Each row is a point on a landscape with many valleys, with its height.
From any point a ball rolls to the lowest of the 2 points nearest to it. It stops when none of these is lower. Distance is the straight distance between rows; heights are no part of it.
guvun: [ 18 -13  -1  10 -11 -11  -8   4  16 -12 -12  18   4  -1   3  -8   2   0
 -24  -1  -1  11  -9 -10  -7   8  -1  -9 -25]  (h 8.57)
bito: [-14  14  16 -15  18  15   2  -4 -10  -2  -2  -8 -17   3 -21  12  -1  -2
  19  10  -7  -2 -12   3   4   7  20  12  24]  (h 3.72)
kiror: [  0 -17  13  20  -5   7  -9   8   3  -2 -10  13   5  10 -16   4  20  10
 -22   7  -1   5   9  10  -3  24  10   0  -7]  (h 3.73)
vure: [ 10 -18   3  11  -6  -3 -13   5  -6  10 -13   8  -1   5  -5  -5  27  13
 -23  -4   8  -8  14  19  -7  25   1 -15 -14]  (h 3.96)
nida: [ -7  19  -9   6  -7  10   9  16   1 -12  32  11   9   1   0  -4   6  -3
  -8  -4   0   1  -9 -25   5  20   0  17  -8]  (h 3.39)
zuv: [-16  -8   7  -2  -2  19  -9  14   3  10   3  -7   7  10   4  22  13  22
   3  10   2   1  24  -1   6  -9   0   9  -1]  (h 4.46)
dop: [-22  23   7  -9   8  13   0  10  -8   1   1  -6  -5  11 -12  -1  -3   4
  18   6  -1   4  -1 -10  13  14   6  16  23]  (h 3.45)
Pumug: [ 19  -5   9   5 -10 -12   4  10  -3  -6 -10  11  -6 -18  -3   2  10   8
 -23 -10  -1  -2  -8 -10  -8   3 -10  -5 -25]  (h 8.51)
Vevim: [  0  -1 -10  -7 -12   5  -4   4   5 -13   3   8 -21  -4   4  -3 -11   2
 -20 -11  -1  -5 -10 -22   1  -7  -6  -2 -30]  (h 8.70)
Kiner: [ -4  -9  16  12 -10   0  17 -25   9  13  -4 -19  10   3   8   8 -17  14
   5   5   0   7  23  14   9   3 -11   5   8]  (h 7.09)
sude: [ -7 -13  14 -17   7  25  11 -17   6   5  10  14  -1   4 -25   6   5  -4
  13   7   0 -11   7   3   8  16  13   1   0]  (h 3.36)
bude: [-23  -1  -4  15   8  20   6 -10  18  14   8 -19 -19  28   5 -13   0   5
 -20  -4   2  -3   0  -7  11  18   0   6   8]  (h 3.11)
vano: [  5   1 -14   9   0  -8  -6   0  24   1 -16  15   2  29  -4 -19  -1 -23
  -2  12   5  14  -9  -8  11  11   2 -14  11]  (h 1.71)
mume: [  1 -18 -18  -5   1   8   2 -12  -2  -2  -3   0   0 -28  11  -5 -17  13
 -10  11 -13 -12   4  -3 -18 -23   5  -8 -20]  (h 3.95)
Ronik: [  9  15   7 -17  -5  -2  16 -16 -11 -10  12   0 -13 -20   0  11  12 -15
   1   9   3 -14  -9  -9   3 -19   3  -3  -9]  (h 8.31)
Gol: [ -1  -1  -6  -4   8   4 -18 -15  -8  24 -25   0 -23  12   4   0   0  -6
 -24  -4   6 -16   1  26  15   0 -11   5 -10]  (h 8.88)
roz: [  9  -2 -16 -14   8  10  -3  34 -12  -9   5  16  14 -25   0 -14 -10  17
  -9 -16  -4  -8   4 -13 -18 -21  -9  -1 -22]  (h 4.88)
vifif: [ 12   1 -18  -4   6  -9  -7  13   1  -9   5 -12   0  -7  19  -8   9  -5
  22 -17  -7  12  -3  -2 -12  -9   2  10  27]  (h 6.23)
Zura: [ -8   4  10  18  -4  -4  14  -7  14  -7   4 -10  11  15   6  -4  -9  21
  19  -8  11  24  14 -20   3   1 -10   9  15]  (h 2.36)
bisaz: [ 24  -1 -15   4  16   6  -1 -10 -16 -17  -7   6  -3 -19   6 -22  10   2
   2   1   5 -23   2  18  -8 -20   1 -29  -4]  (h 4.67)
kef: [ 11  10  15  -4 -10 -16  15  -8 -17  12   8  -7  12 -15  -1  20 -10  -9
  14   5   2  -8   9   6  -4 -16  -5  -7  -3]  (h 8.02)
Zota: [ 16  -4  -8  -6   7   6  -3   6  -3 -22  15  -1  -4 -19   9 -15  19  -1
   0 -15  -2  -7  -4  -8  -8  -4  -5  -5  -9]  (h 4.98)
masos: [ -5   0   3  -7  17  -5  -9 -12   2 -12 -12  -2 -24 -15  -8   3  -4  -5
 -10   5 -15  -1 -29   7 -17  -4  16  14  -5]  (h 1.34)
gade: [-10   3  23  -2  15  24  25 -19   0   7  20   0  10  -1 -25   1   1  -2
  18   3   8 -10   6  20  -1  16   7  -4   2]  (h 2.68)
zodaf: [ 11  24   2  -3 -14 -19  12   5 -36 -24   9  19   4 -26 -10  -3  11   1
  10  13  10  -9 -22 -12  -4   5   6  -1  -9]  (h 5.40)
pitav: [ -1  24   1 -10 -13 -13  21 -10 -23   3  17   4   7  -9   9   7   2  -5
  10  11  11 -16 -14   3   4 -17  -2  -1   0]  (h 8.19)
Vev: [  9  -7  -8   5   7   4 -13   3   5 -11 -17  31  -2  16  -9 -23   2  -9
   4 -13  12   2   5   3  14  17  -5 -15  -3]  (h 8.97)
Gukoz: [-13   6 -15  -3   8 -12 -14 -10   1 -11 -18  -7 -22  -5  -7 -20  -7   8
 -14  12  -9  -3 -31   8 -15   8  20  -1  -9]  (h 1.89)
fefir: [ 11   2  -6  25   1 -16   0  11  16   4  -9   4  13  18   6 -21   5 -13
 -19   4   6  19  -2  -4   2  17   1 -15  10]  (h 2.09)
kika: [-11  -3  21  31   3 -10  14  -3  17  -1  -8   2  12  10   3   5 -21  19
   1   2   3  24  16  -6  -5  10  -9  11   5]  (h 3.07)
vinuz: [ -3  -7  -6   2  16  -2 -24 -12   3   1 -37  24 -29  16  -5 -13 -14  -4
 -14  -8  -2  -7  -9   9   6  -1   3   0  -1]  (h 8.75)
goka: [ -4  -3   3   4   8  -4 -14 -20  -2   7 -26   4 -33   5   5   0 -11  -6
 -17 -13  -2  -2  -9   9  -1  -4  -5  17   5]  (h 8.80)
Maz: [  5 -10  -9   8   8 -12 -30   6   6  -6 -24  21 -15   9  -8 -15   0  -3
 -21  -5  -6   8 -13   4  -7  13   8   9  -8]  (h 8.69)
pozu: [  6   2   4  -1  -1  -8   6 -23  -8  20  -2  -6   7 -23   2  12 -14   2
   7  11   1  -6   0  23  -3  -7  -5   0  -1]  (h 7.82)
Geber: [  2  22 -14  -9  -8  -3   1   7 -40 -29   3  21   0 -13  -1 -19   5   2
   5   8   9  -8 -17 -18  -9  -4   3  -2  -7]  (h 5.57)
Lur: [ -1  -4 -17 -15   6  -2 -32  11 -15  11 -28  16 -11   8  -2  -8  -9   6
   4 -12   8  -4  13  13   7  -1  -7   0  -9]  (h 8.98)
foze: [ -6   8   6   2   9  11   9   5 -11  -5  23  -6  12  -6 -11 -14  19   7
   8  -5   4  -7   6  10  -8  24   6  -1  10]  (h 4.35)
lazur: [  8   5  26  35  17 -24   1  -5   0   3 -20  18  -2  22  -9   7 -12 -10
 -16   5   5  13  -6  16  -6   5   3  -6  15]  (h 2.91)
Puv: [  9   3   6  -3   4  -6  -8  16  -1 -10  -2 -16   5  -2   5  14  16   1
  20   0  -2  22  14 -13  -8 -13   3   4  22]  (h 5.87)
Bar: [  1   6   1  10  -5 -32   4 -12  -9  -3 -17  -3  -2  -4   8 -14 -28   7
  13 -27   8  15   2   2  -1  11 -16   8   2]  (h 5.58)
nus: [ 22 -32  -6 -10   2 -12  -6  10   7 -29 -16  14   8 -17  -4  -7 -12   6
  15  -6 -10  17 -11 -25 -10 -19   7  -2  -8]  (h 2.94)
Puzop: [-16 -25 -16 -12  14  13 -20  13   8  -8  10 -14  -4   1  -9   9   6   7
   9  -1 -10  -3 -15  -1  -7   9  25  11   9]  (h 3.40)
Tamab: [ 10  11  -2  -1 -22  -5  24 -12   9  -2  24  -7  -3  -3  17  16  23 -20
 -20  13   2 -19  -3  -7  -7 -11 -11  -8  -8]  (h 1.75)
zeve: [-14   5 -19 -10 -14  12   2  -5  10  13  24   5   9 -11   3  -7  -4   2
 -20  10   7 -23  -4   2   9   5  -4  -8 -29]  (h 5.33)
Mozu: [  5   4  -1   4  20  -8  -9   6  -5  -2 -11  19   8 -11  -3   6 -23  -3
  -1   4  -9   2 -12   8 -17 -18   4   0  -3]  (h 2.51)
memu: [-23   2   2 -20  -2   8 -12  12  -2  12   2   8 -12  16  -7  15 -22   2
   2 -16  -2   9   8 -13  14   5  -1  19  -2]  (h 6.13)
Kovet: [-10  -6 -11  -5   0   0 -18   1   6 -12  -8  -7 -15  -2 -15  -7  13   5
  -4  11  -5   1 -27  -2  -6  32  27   6  -6]  (h 2.40)
fuge: [  6 -12  23  10  13   8   5 -12  -3 -13  -3   4 -21  17   1 -11  16   5
   4 -32   3  11   8   7   0  12  -3  10  16]  (h 5.31)
bupot: [ 12 -19 -10 -11  -9 -14  -5  -2  17 -17  -8   2  21 -19   5   0 -14  -7
  25  17 -13  18  -6 -14  -4 -19   8  -5  -4]  (h 3.71)
Kerek: [ 20   4   9 -12 -16  -7   7  -2  -6 -13  -1   1 -11  -6  -3  15  17 -18
  -2   3   1   0  -4 -12   4  -5   2  -8  -8]  (h 8.39)
Liga: [ -4   5   1 -19 -15  14  13  13  -6 -10  30   0   5 -12  -4   5  -5   1
  -3 -10  -4  -4 -11 -29   4  10   0  11 -23]  (h 2.77)
Lus: [-10  15  -2  11  -7 -18   8  -2   9  14 -14 -11   9   0   5   2 -15  -4
   3  21  -3  10 -13  -4  -2   8   6  -1  16]  (h 2.42)
vovet: [ 23  -2  -2 -17   7   6 -14   7 -22 -15 -10  15 -10 -13  -7   1   9  -6
  14  -5   1   0   0  -6  -1 -13   4  -4  -5]  (h 2.21)
zef: [  7  -8  18  17  17  16  13  -6  19  -9  12  -8  15  -4  -1  14   8   5
   3  18 -10   8   0   5 -14  -4   9  -6  12]  (h 4.06)
paka: [-14 -12 -18 -19   1   3 -22   9   8  -4  -5 -11  -5   1 -11   0  -3   0
   9  15 -11   3 -15 -10   1  23  22   0   5]  (h 2.87)
nadi: [  6  13  -8   8 -12 -19   4  -2  -1  -6 -13  19  18  -8   1  -8 -11  -2
   4  18   1  -4  -5  -2  -3  -6  -2 -17 -11]  (h 4.68)
vipup: [ 17  19   0  -3  -5 -10  27  -2   2  -8  21   1  -1  14  16  14  17 -20
  -7   2   6  -8  -5  -7  -2 -21 -15  -8   5]  (h 1.28)
pabof: [  2  27  12   9  23  -1  15  -4 -21  12  15  14   8   7 -10   1 -20 -11
  12 -18  14 -10   3  17  18   0 -14   0   8]  (h 2.43)
riviv: [ -7 -36 -11  -3  -8 -11 -20  -2   7   5 -19 -13 -14  12   6  11   3   3
   5  -1  -7  10   3  -5   0  -6  13   7  15]  (h 3.21)
gozo: [ 17 -26   2  -1 -19  -2   2  25  13 -12  15  -7  31 -16   0  14   2   1
  -1   8  -7  18  -5 -25 -10   5  -2  -1 -13]  (h 0.49)
Kodov: [  4  15  -7  -3  -4   3  17  -8   9  -6  16 -17 -20  23  19   6  22 -22
  -5  -1   2  -6   1 -14   2 -21  -9   1  16]  (h 1.63)
resem: [-21  -4  -8   9   7  17  -2   3  14  25  12 -15   7  13   5  10  -6   7
 -20  12  -7  -7   5  11  -2   2   2   3   8]  (h 5.59)
tuk: [  8  26   5  18  17   4  -7  33  -7  -9  14   2  15   6 -12   6  12  -9
  -9  13   2  -2 -14  10  -6  14  10 -11  11]  (h 4.78)
nez: [-12 -19 -15  -2  -4   0 -15  10   9  -4  -9 -29  -7  13   8   5   3  15
  13   0  -1  18  -3 -21   0  -2  20   7  24]  (h 3.53)
Salop: [-19  -4 -11 -17  24  19 -17  10  -2  11   7 -14  -6  -4  -1  15  -2  -7
   4   6 -16  -1  -6   9  -5  -6  14  14  13]  (h 3.93)
ranaz: [-13   5 -21   5 -12   7   8  -3  13   8  16 -23  -9  17  15  -7  13   0
 -19  -2   4  -3  -6 -15   7   4   2   2   9]  (h 2.78)
musus: [ 14   4  -7  -1 -27 -34   5 -16  -6  -6 -21   1   3  -3   9  -1  -5   3
  14   8  10  -7  -5   8  -5 -17  -6 -23  -8]  (h 4.91)
zade: [ -2   1  18   4  -3  12  -6  21 -12  10  -3   2   3   6   1  18  16  13
   0  -4   8   2  32   9   1  -2  -9   3  -1]  (h 4.66)
babi: [  6 -29  -3   2   7  12  -4  -1  10  -2  13  -8  10 -10   7 -10  19   4
  18 -19   2  -5  16  18 -11   8  -3 -13   3]  (h 4.48)
Zibon: [  7 -35  10   9 -12   6 -10  -6  17   1 -11  23  -6   9 -13   3  13  -8
 -19   5 -10  -2   6   5   6   8   5   8  -7]  (h 3.47)
Sezaf: [  7  -6   5 -10 -21   3  -2  14  -2  -6  -5  13  -4  -9  -6  -4  -2   8
 -34  -7   0 -10  -8 -21   1   5 -16  -2 -43]  (h 8.60)
vos: [-13 -15  -2  11  10  17   6 -14  23  12  20 -15   3  -5   9   7   0   7
 -14   2 -13  -4   1  13 -13   2   0   8  -3]  (h 5.23)
Pigi: [ -3 -11 -12  -9  -1   0 -28   5  -3  15 -20   3 -18   9   8  -4   3   2
 -17  -6   6  -6   5   4   5   0  -4   0 -16]  (h 8.94)
Tidar: [  8  -5   2  -3 -35 -27   3 -15  -7   4 -13 -20   9  -6   4   5  13   0
  12  12  11  -1   7  11   3   4  -1 -21  -3]  (h 5.07)
Sanok: [  4 -31 -12  -3  -6  12 -12 -12  19   1   4 -17   5   6  12  -7  30  -1
   1  -6   7  -5  17   4   4  15   4 -14   5]  (h 4.19)
Dobap: [  8  -4  -8  -5  15  12   2  10 -22  -9  -7  11   2 -27  -2 -27 -17  22
 -10 -24  -4  -8   2  -3 -21 -10 -10   2 -23]  (h 5.30)
Vefu: [ -2  21 -13 -10 -11  -1   2  -1 -11  24  -2  -1   6  11  10   4  -1 -21
  10  22  10 -20  -7  18  19 -22 -11 -13  13]  (h 4.31)
turuf: [ -3  13  20   4  -6   7  22  14  -6   2  17  -1  23  -6   1  16 -11   5
  16  -4   1   7  24  -5  -1  -6 -16   4   3]  (h 3.14)
Dav: [-15  18   1 -18 -12  10  -5   3  -8   6   2   2 -20  24  -4   3  -5  -5
   3 -14   5  -1  15  -8  19   6  -8  12  -1]  (h 6.17)
pekem: [  5  15   6   2  32  -5  -8  -6 -12 -12 -18  15 -23 -10 -14   3 -20  -4
  -7   9 -13   0 -21   8 -16 -17  20   1  -9]  (h 1.86)
lem: [  4   0  -9 -10 -25  -9   0 -13  12  -3  -7   4  -7  19   3 -12   3  -5
   0   4   9  -3  -1  -4  18   2  -3 -19 -15]  (h 8.85)
mazo: [  3   0  -3   2  -1  13   2 -10   0  11  16 -23 -16   6  20  -7  17   4
 -16 -24   6 -13  15  12   6  -1 -14   6   1]  (h 3.81)
gizud: [-24   1   7  -1  -5   4   7 -12   4   9  -1 -37  -7   6  10   4   6  26
  13  13   7   1   2 -13  14  -3  -3  14  15]  (h 1.13)
pav: [-16  16 -19 -18 -16  -7  -4   2 -11  16  -8 -11  -1   6   5 -11   3  -3
  12  10  11 -15  -6   9  11  -3  -4  -5   3]  (h 4.50)
ninis: [ 18  15  14  13 -10 -24  16  -3 -24 -13   9  14  10  -9 -11  -3   8  -8
   9   2  13 -16 -15  -9  -2  -3   3 -17  -7]  (h 5.21)
bano: [ 12 -22 -12  -2   5   9  -3   1  13 -16  19  -1   4 -11   9 -23  12   4
  14 -20  -1   4   1  -8  -4  11  -1  -4  -1]  (h 4.79)
gipef: [ -9  -2   7  -9 -20 -12  12 -19 -11  12  -8 -12   8   1   2   7 -18   7
  25  -2  10   8  22   9  14   2 -17   6   1]  (h 7.36)
zego: [ 12 -17 -22  15  -2 -17 -28  12  17  -3 -20  16   5   7   5 -16  -5   2
 -26   1  -1  21 -10  -8  -3  11  10  -7 -17]  (h 8.63)
fumam: [  4 -30   2  -9 -13  -9 -22  -8  11 -10 -25  16 -19  19  -6  11  -1  -8
   2   0 -10   8   4 -10   9  -9  13  16   1]  (h 2.98)
Mipu: [ -5  -7  -8 -11 -21   5  -4 -11   4   1  13 -25 -11  -1  15  -3  23   0
   7  -5   5 -11   9   0   5   6  -4  -1  -3]  (h 3.99)
zigaz: [ 16  21  -4   3  18  -2  -7  33  -3  -5   8  20  22  -6 -22   7 -10 -10
   1  14  -5   5 -18  11  -8   7   6  -6   1]  (h 4.30)
paro: [-16  23 -11 -20 -14   9   4  -3 -23 -11  12  13  -6  -2  -5 -13  -1  -6
   6   5   2 -18 -10 -15   9  -3  -2   3 -15]  (h 5.85)
Muf: [-12  15   3   3 -24  -3  22 -14  -8  12  -3 -39 -11  10  15   3  16  13
   3   4  11  -5   5  -9  14  -8 -13  13  11]  (h 1.76)
pasak: [ 12 -14   2 -11  19  12  11 -11  -7   2  -6   5   6 -28   4 -22 -23  13
   1 -15  -3  -8   1   7  -9 -19 -12   0 -16]  (h 5.84)
pupi: [ -2  15  -8   0  25  11   4   3   4  15  10   8   6  -8  10  15 -22 -15
  -4   4  -8  -7  -1  14  -2 -25 -14   2   1]  (h 3.54)
gud: [-20   9   2 -23 -17  -1   2  -9 -10   2  12 -20 -15 -17  -5   6   7   5
  13  15  -2  -3 -10 -12   0  12  19  16   0]  (h 4.39)
Til: [  0 -10   1  -1   8   5  17 -33   8   9   9 -16   2  -8  13   3 -24   2
   8 -16  -5   1   9  14   4  -8 -18  14   3]  (h 6.69)
sezu: [  1 -19  10 -15   8   1  10 -22  -1  10   3  -2   1 -28   6   2 -25   4
   5 -13 -11  -4  -3   2  -8 -20  -8  10 -13]  (h 6.29)
pugu: [  8 -13   2  15   1 -23   2  -1  13  -8  -8   2  14  -3   9 -22 -15   9
  16 -28   1  24   7   0  -9   8 -13   4   3]  (h 5.79)
loto: [  2   6   0   1 -15   8  12 -20  17 -15  19  -5 -11   3   5   1  16 -16
 -18   5  -3 -12  -5 -14   5   8  -1  -7 -12]  (h 2.20)
neroz: [-25 -10   6   4  -2   2   1  -3  14   7  -3 -15   3  10   0   0  -7  29
  22   8  10  13  18 -16  13   0  -1   7  12]  (h 1.78)
Tefu: [ 14  14 -12   8  22 -22  -6  15  -6  -3 -10  -1  -1  -5  10  -3   0  -9
  11 -13   0  11  -5   5 -12 -17  -6   2  20]  (h 6.08)
Sabov: [ -8 -15  19  -9  -2  -3   8 -21  -4  27 -11   3   3  -7 -15  17 -22   2
   9  10  -3   3   5  12   4   4   5   8   0]  (h 7.61)
bovo: [  3   1   6 -15  22   9  -5  -1 -15  -4   0  19  -5  -8 -15  -6  -3  -9
  19 -11  -3   1  -4  14   6  -3   6   3   0]  (h 1.80)
bet: [-12   7 -16  -9 -29   4  14 -17  13  -1  21  -9 -13  13  23 -10   7  -6
 -17   2   2 -18 -11 -14   8  -7  -5   3 -13]  (h 2.50)
Mifup: [ 14  16  23   9  -8 -12  14  -1 -23 -19  18   1  -2  -2 -11  -7  23  -6
   9 -17  14  -9  -5   1   3  16  -1 -10  -1]  (h 5.02)
Dufig: [  6 -14   1  -1 -14   2   5  15  15 -15  18 -10   5 -10   5  10   4   3
 -15 -12  -7   6  -6 -27  -6   2   0   9 -18]  (h 2.03)
nen: [ -4  10   9  21  18  28   9  -4   5   5  24 -12 -10  15   8  -3  26   1
 -24 -18   6  -5  10  16   0   4 -12   6   7]  (h 3.58)
beb: [-12   3   5  15  14  25   4  -7  12   2  13  -4 -18  26   1  -5  10  -5
 -37 -15  -4   5  -3  -2   4  14  -2  12   3]  (h 3.37)
Pelet: [  4  -9   5   9   6  12  14  -2  17  10  17  -7  19 -15  10  13  -2  -7
  -4   7 -10  -4   4  12 -14 -10  -4  -3   0]  (h 4.71)
lono: [ -7  18  25   9  19  13  17 -11 -23   9  15   4  14   7 -21   5  -8   1
  20   0  13  -5  16  18  14   8  -2  -5  13]  (h 1.83)
resom: [  2 -11  30  33  12  -3  12 -21   9  -2 -11   9  -2  12  -9   4  -3  -1
 -13  -2  -4   5   1  21 -11   7   1   6   5]  (h 3.41)
Boge: [ 25  -5 -13   4  -1  -5 -13  11  -6 -17   2   4   8 -15   8  -9  21  -2
   2   2   5  -9   2   9  -6 -12   2 -24  -9]  (h 4.87)
Nuv: [ 24  -7 -12 -21  -3  -8  -7  14  -7 -32  -8   8   2 -14  -3   0   0   4
  19  -3  -5   6   4 -19 -12 -25  -2  -6 -14]  (h 2.52)
kone: [-15  17  10   2  15  11  -5  16 -11   1  12 -12   8   1  -2   4   6  21
  23  -1   2   9  16   0  -2   6  -3  11  21]  (h 3.00)
zigu: [ 22  -1  15  12  -3 -16   3   4  -7  -4  -8   9 -10   4  -1   6   5 -11
 -13 -14   7   0   0   0  -1  -1 -10  -9 -10]  (h 8.45)
pupu: [ -2  19   1   6   7  -5   5  21  -3  -1   9  24  23 -14 -13   3 -19   0
  -6  10 -12   6 -15  -5  -6  11  -4   3 -14]  (h 3.56)
guloz: [-10  14  27  29   7  -6  17  -2  19  -3  -1   2  21   5 -13   8 -15   7
   1  23  -2  17  -1   3  -8  12   4  -3  10]  (h 3.83)
Vara: [  0 -42  19   5 -28   4   1   1  10   4 -13  20  10   5 -12  13   7   8
 -13  14 -16   0  15   1   7   2  10   9  -6]  (h 3.16)
reniv: [  2 -12 -12  -8  -9  -1 -16  -6   3 -10 -17  16  -5   7  -8 -13   1  -5
   9   2   4  -3  -2  -2  17   4   0 -21  -8]  (h 8.91)
gazup: [-18  -8  -1  -4   2  18 -21  26  -2  11  -1 -18  -8  19   2  14  18  28
  -4   2   9   9  17 -14  12  -4  -1  20   1]  (h 4.24)
Vepil: [  9  22  14   2  22   8  21  -8  -8  12  20  18   6  -8  -1  11 -18 -18
   5  -8   3 -18   0  12   5 -22 -13  -6  -3]  (h 2.90)
rig: [  3  14   0   2 -16  -9  21 -11  -4   2   3 -27 -18  16  23   6  23  -4
  -8  -4  11  -1  -1  -6   0  -9 -12   2  17]  (h 1.91)
komep: [ 11   4  -2   9  12 -18 -13  11  -2  13 -23  -1   7  12   8   6 -12  -9
  12  -4   5  16  13  13  -1 -12  -3  -3  27]  (h 5.80)
mik: [  2 -23  -9  -5  17  11 -21   1   3   4   4   1 -12   9  11  -8   3   0
   7 -37   3   4  18  12   0  -5  -8  13   6]  (h 5.06)
vofiz: [-20   8 -17 -19 -21   3  -7  -1   4  16   6  -5   2   2  -2  -8  -6   4
  -6  11   4 -17  -1  -3  14  15   1  -6 -18]  (h 4.82)
kuras: [ 20 -16  -7  -4   4   6  -4  -7 -16  -9 -18   5  -6 -28   6  -8  -1  13
  -8   3  -7 -13   5   5 -18 -26   5 -22 -19]  (h 4.40)
gemil: [-17  17 -13   8 -10 -10   0  11   2  20 -23 -13  -5  21   6  -1 -12  -9
  -2   8   1  17 -12 -14   7  -2   1   8  20]  (h 1.77)
vug: [ 1 24  2 20  4 -5  1 20 -6 -4 -6 -5 10 14 -9  2 12 -2 -5 16  0 13 -8 -4
  2 16  9 -7 20]  (h 5.15)
Fud: [  3 -31  10  -1 -12   5  -4  17  14   4   1  11  26  -6  -6  15  -4   1
   0  13 -11   9   7  -9  -5   1   4   3  -9]  (h 2.33)
Fasu: [-15  20 -11 -28 -25  11  -1  11  -8   1   7   6  -5  23  -8   1   1  -7
  13   2   3  -5  -7 -17  23   4  -1   2  -3]  (h 6.07)
veka: [  5   9  24  13   9  11  25 -18   6  -5  14  -5   7  -4 -11   6   3  -2
  11  10  -2   2   3   1  -3   0   4 -10  14]  (h 3.52)
milut: [ -6  17   7  -6  -1   3  10  11 -15  10  11  -5  19   0  -4   8   0   7
  26  -6  13   5  25   6  10  -1 -11   2  21]  (h 2.54)
reb: [  3 -11   8   2 -14 -14  -7 -12  -5  16 -18 -20   6 -11  -4  11  13  -1
   7  20   5 -10  13  24  -1  10   7 -21   8]  (h 5.26)
Nofus: [  1  19  17   2   1   3  12  -5 -17 -11  18 -12  -6  -2 -12  -5  29  -1
  12  10   5 -11  -6   2   0  19  16  -2  16]  (h 4.80)
rit: [ -1  -1 -19  -1  11  -5  -2   2  16  -1   5   4   4 -22  13  -2 -17   1
  -8   8 -17   0 -12   2 -13 -19   0  -8 -12]  (h 3.26)
difa: [-14   7 -19  -4  25  11  -6   9  10  10  19 -13   6 -11  11  13  -1  -8
  -2  10 -17  -3 -14  12 -20 -12  10   8  13]  (h 4.51)
fotav: [ -5  13  17  16  -1 -18  20 -13   8   0   0   1   9 -12  -4   7 -19  -6
  -4   9 -10   9 -15  -2 -10   9   3  -2   4]  (h 3.38)
zivu: [-18 -20 -10   1  -9   0 -20  23   5   4  -3 -25  -5   6   1   5  10  29
  -7   4   1  12   6 -18   1  13  17  11   6]  (h 3.91)
laf: [  3   6   0   6  -7  -8 -12  28  -3  -2  -6  -8  11   0   0  12   5   6
   1   8  -1  17   3  -8  -3  -2   3   6  15]  (h 5.54)
pof: [ -1  19 -17  -2  12   8  -3   0   3  14   3   9   6  -7  12  -4 -15 -13
   2  15   1 -17  -5  18   7 -23  -1 -13   7]  (h 4.01)
Lise: [-11   8 -22  -3  -4  -9  -1  -1  14  13 -18   0   1  27   7 -15 -15 -14
  10  -1   9  11  -2  -3  13   1  -2  -2  17]  (h 1.41)
pinon: [-24  -4   2   4   6  18  -6   3   7  17   8   4  -5  18  -2  15 -17   1
 -19  -6 -10   4   8  -9   7   0   0  19   2]  (h 5.93)
puzak: [ -1 -17  12   1  16  19 -12  11   0   7   2   6   0   6   8   9   6   1
   3 -16  -7   3  24  18  -2 -12  -5  12   7]  (h 4.89)
nubar: [  5  -9   4  -6 -19 -16  14  -4  15 -12   6 -12  14 -20   6   5  -6  -5
  22  17  -9  15  -1 -17 -10  -7   7  -3   6]  (h 4.55)
rume: [ 15   5   4  30  17 -18  -3  -5  11   1 -12  10   2  13   7  -8  -6 -12
 -18 -10   0  19  -7   7  -4   2  -4  -3  12]  (h 2.53)
zake: [  1 -23   9   0   7   3 -12  -6   9 -10 -16  28 -23  17 -12   9 -12 -15
  -8  -1 -16   4  -6  -5   7 -12  15  24   7]  (h 2.80)
linak: [ 11   1  15 -10   9   6  14  16  -3   2   9  15  25 -18  -1   4  -9  -5
  11 -11  -2   2   7  -4   4 -17 -15  -2  -7]  (h 3.87)
gavav: [ -8 -12   8  -6  -7  -8  -4  -8 -13  15 -24  -2   8   1 -12  12 -13   8
  15  -1   7   1  24  16  14  13  -4  -3   4]  (h 7.46)
roza: [  4   8  -8  10 -11   5   6   3   2  16  16   3  12 -12   6  -8   2   4
 -28   3   8 -19  -4  15  -2  12  -8 -16 -31]  (h 4.81)
sunik: [ 11 -12   4 -26   4   8  14  19  -4 -11  13   5  16 -24   3  -1 -10   9
 -10 -17  -8  -6   1 -18  -9 -19 -19   0 -21]  (h 4.45)
vov: [ -6  -9   9 -14  18   8  -7 -10  -3  -5 -14  27 -14   3 -27   4 -15 -10
   9   4  -9   3 -15   2   7   1  13  12  -1]  (h 2.37)
vute: [-11   5  14 -17  10  15   2  -5  -9  -5  11 -21 -14 -14 -16  12  15   1
  12  11  -8   0  -9  -1  -9   8  26  15   2]  (h 4.05)
Kuger: [ 10   2  12  11  -4  -5  -3 -10 -12  18 -15 -20  -4   9   4  17  13  -8
  -2  11   8 -10  17  15  12  -5   2 -13  12]  (h 5.48)
geku: [ -7   1   5  -9 -16 -10   8 -12   4  -8  10 -23   2 -22  -3   2   2  11
  19   9  -8   7  -4 -10 -10  13  16   6   8]  (h 4.77)
nupuv: [ -2  22  -2   1  -1  -1   8   2  -5   0   9  20  19 -10  -9 -13 -19  -4
   6  12   2  -4 -11   3   2  -1  -2  -8 -10]  (h 4.26)
Kegom: [-11  24 -26   0  20  -3   6   8   9   9  16  -4   1  -7  14  -2 -11   1
 -12  13 -12 -12 -20   6 -20 -14  -1   6  -1]  (h 3.92)
dosam: [  6  -2   5   1  -6  -9  -6  -4   3  16 -18  -4  -6  18  10  18   2 -11
   2   4   5   9  16  12   3 -16  -6  -4   9]  (h 5.63)
vodo: [  2   3  10  16  -1 -14   0  -8  -7  -6 -15  -5 -10  10  -4 -14   1   3
   2 -26  10  16   8   2   3  22  -4   3  13]  (h 5.43)
fatu: [  1   8 -17  -3 -25  -7   2 -10   4  -7  -7   9 -11   9   5 -17  -4   2
 -28   3   6 -11   0 -11   6  -5  -7 -15 -27]  (h 8.78)
Nimib: [-14  17  -8   5   6  14   1  20   2  -8  24  -3   9   6  -2 -17  13   2
   0  -7  -3   4  -4  -8  -2  22   5  10  11]  (h 3.80)
diz: [  5   5  -7  17 -14 -13  -6   4  -5  12  -1  -4   8   0  -1 -14  19   9
 -26  -4  14 -12   7  13   5  27  -5 -20 -14]  (h 4.25)
nek: [  6 -10  -1   0  23   8  -9  -4   5  -7   2  -1 -13  13  12 -15  11 -12
   6 -26   0   3   6  15   1   0  -4   1  23]  (h 5.17)
Mefa: [  3  -7 -11  -5  15   4 -27  16   1   5 -22  31   1  16 -13  -5 -11  -4
  10  -9   4   6  11   9  13   4  -4  -3   3]  (h 9.03)

Call two points neighbours if one is among the 2 nearest of the other. Go from one point of each pair to the other, from neighbour to neighbour, staying as low as possible. Name the highest point that can't be avoided.
Lise / masos => Zota
vipup / gizud => rig
bovo / milut => geku
Lise / vipup => guloz
lono / gozo => zeve

Where does a ball stop that starts at each point below?
kef => milut
Dav => gozo
pugu => bovo
Bar => bovo
babi => vipup
vofiz => lono
zeve => gozo
gazup => bovo
memu => lono
Tefu => pupu
